A landscape with many peaks, sampled at points; each row gives a point and its height.
From any point a climber steps to the highest of the 3 points nearest to it. It stops when none of these is higher. Distance is the straight distance between rows; heights are no part of it.
z_805: [-0.35 -2.11  1.70  0.63  0.11 -0.44  1.80  2.32]  height 591
z_450: [-1.10 -2.60  0.79  1.30 -0.19 -0.97  3.07  3.53]  height 325
z_737: [ 3.71  2.77  1.03 -1.96  0.96 -1.24 -1.46 -2.20]  height 379
z_819: [ 1.91  2.26  1.49 -1.49  1.74 -1.58 -1.25 -1.34]  height 353
z_646: [ 4.97  2.69 -0.62 -2.08 -1.92  1.58 -2.28 -3.41]  height 646
z_623: [ 2.84 -2.12  1.16  0.41 -3.35  3.14  1.11 -0.17]  height 441
z_743: [-6.50 -1.66 -4.44  2.36  0.86  0.39  0.60  1.66]  height 77
z_412: [-4.48 -2.05 -2.16  1.63  0.30 -1.14  2.81  4.03]  height 209
z_306: [ 2.07 -0.45  2.17 -0.24 -0.19  0.07  0.44 -0.33]  height 507
z_329: [-2.78 -0.82  0.65  1.04  1.81 -1.43  0.31  1.60]  height 375
z_665: [ 2.97 -1.33  1.48 -0.11 -2.50  2.63  0.59 -0.92]  height 408
z_471: [ 3.30  0.23  1.52 -0.55 -1.60  1.64 -0.59 -1.74]  height 398
z_84: [-2.62  2.30 -0.20 -0.41  3.15 -2.36 -1.93 -0.54]  height 677
z_684: [-5.61 -0.37 -2.59  1.40  1.78 -0.54 -0.81  0.82]  height 120
z_424: [ 4.32  1.97  0.84 -1.66 -1.51  1.12 -1.60 -2.71]  height 621
z_461: [-5.89 -0.65 -3.59  1.64  1.36  0.33 -0.15  0.86]  height 95
z_183: [-5.71 -2.08 -5.15  2.62 -0.41 -0.32  2.83  3.73]  height 45
z_486: [ 2.92  1.01  1.94 -1.15  0.37 -0.26 -0.88 -1.60]  height 564
z_932: [-3.38  1.15 -0.34  0.22  2.80 -1.67 -1.23  0.07]  height 664
z_205: [-4.76 -0.82 -1.53  1.12  1.88 -1.23 -0.11  1.44]  height 157
z_745: [ 3.32  0.34  0.51 -0.87 -3.21  2.98 -1.36 -2.73]  height 342
z_302: [ 4.58  2.59  0.68 -1.88 -0.71  0.30 -1.46 -2.73]  height 589
z_895: [ 1.50 -1.36  2.32  0.05 -0.40  0.14  1.02  0.61]  height 587
z_339: [-4.52 -2.25 -1.22  1.82  1.05 -1.05  1.63  2.84]  height 214
z_8: [ 1.97 -2.68  1.60  0.88 -2.02  1.30  2.37  1.53]  height 508
z_744: [-0.42  2.23  0.56 -0.81  2.68 -2.26 -1.45 -0.67]  height 524
z_299: [-6.15 -2.13 -5.15  2.46  0.01  0.56  1.91  2.46]  height 59
z_481: [ 4.09  1.32  1.42 -1.51 -0.78  0.73 -1.11 -2.31]  height 596
z_925: [ 0.60  1.38  1.66 -0.76  1.67 -1.50 -0.70 -0.30]  height 433
z_962: [-3.67 -1.87 -0.97  1.45  0.54 -1.37  2.45  3.59]  height 253
z_235: [-0.98 -0.19  1.61 -0.10  1.59 -1.41 -0.13  0.67]  height 430
z_18: [-4.23  2.80 -1.90 -0.20  3.31 -1.88 -2.94 -1.00]  height 685
z_918: [ 0.30  2.77  0.93 -1.37  2.61 -2.47 -1.59 -0.96]  height 471
z_538: [ 3.11 -0.70  1.58 -0.26 -2.31  2.12 -0.02 -1.54]  height 334
z_633: [ 3.64  1.12  0.27 -1.36 -2.80  2.88 -1.49 -2.75]  height 434
z_69: [ 3.10  1.82  1.89 -1.40  0.26 -0.46 -0.97 -1.82]  height 550
z_689: [-5.60 -1.98 -4.96  2.33 -0.20 -0.04  2.53  3.38]  height 49
z_455: [ 0.40 -0.75  2.13 -0.07  0.52 -0.70  0.21  0.33]  height 480
z_825: [ 2.49 -1.66  1.85  0.33 -1.46  1.24  0.97 -0.03]  height 485
z_541: [-4.44 -1.68 -1.26  1.64  1.01 -0.94  0.74  2.53]  height 191
z_87: [ 3.11  0.50  2.05 -0.94 -0.81  0.59 -0.29 -1.53]  height 517
z_803: [-2.44  0.62  0.90  0.35  2.23 -1.81 -0.61  0.38]  height 447
z_572: [-5.85 -1.95 -3.19  2.04  0.95 -0.28  1.47  3.03]  height 53
z_508: [ 3.34  3.02  1.04 -1.91  1.24 -1.66 -1.29 -2.00]  height 318
z_519: [ 2.32  0.46  2.06 -0.73  0.15 -0.11 -0.21 -0.92]  height 580
z_125: [ 2.34 -3.15  1.52  0.91 -2.76  1.90  2.47  1.00]  height 484
z_378: [ 5.39  3.72 -2.75 -2.83 -2.44  2.11 -2.63 -3.99]  height 478
z_649: [ 4.43  2.26 -0.67 -1.93 -2.85  2.30 -2.30 -3.44]  height 686
z_617: [ 0.84 -2.28  1.68  0.85 -0.63 -0.30  2.15  1.95]  height 553
z_606: [ 4.14  2.08 -0.63 -1.88 -2.79  2.71 -2.23 -3.20]  height 634
z_818: [-2.59 -1.71  0.29  0.97  0.89 -1.32  1.59  2.55]  height 313

Where does a climber stop that starts at each point below?
z_8 -> z_805
z_424 -> z_649
z_818 -> z_18
z_235 -> z_895
z_665 -> z_895
z_302 -> z_649

For each start below, name every point that the climber comes to, in order.
z_125 -> z_8 > z_617 > z_805
z_918 -> z_744 > z_84 > z_18
z_925 -> z_744 > z_84 > z_18
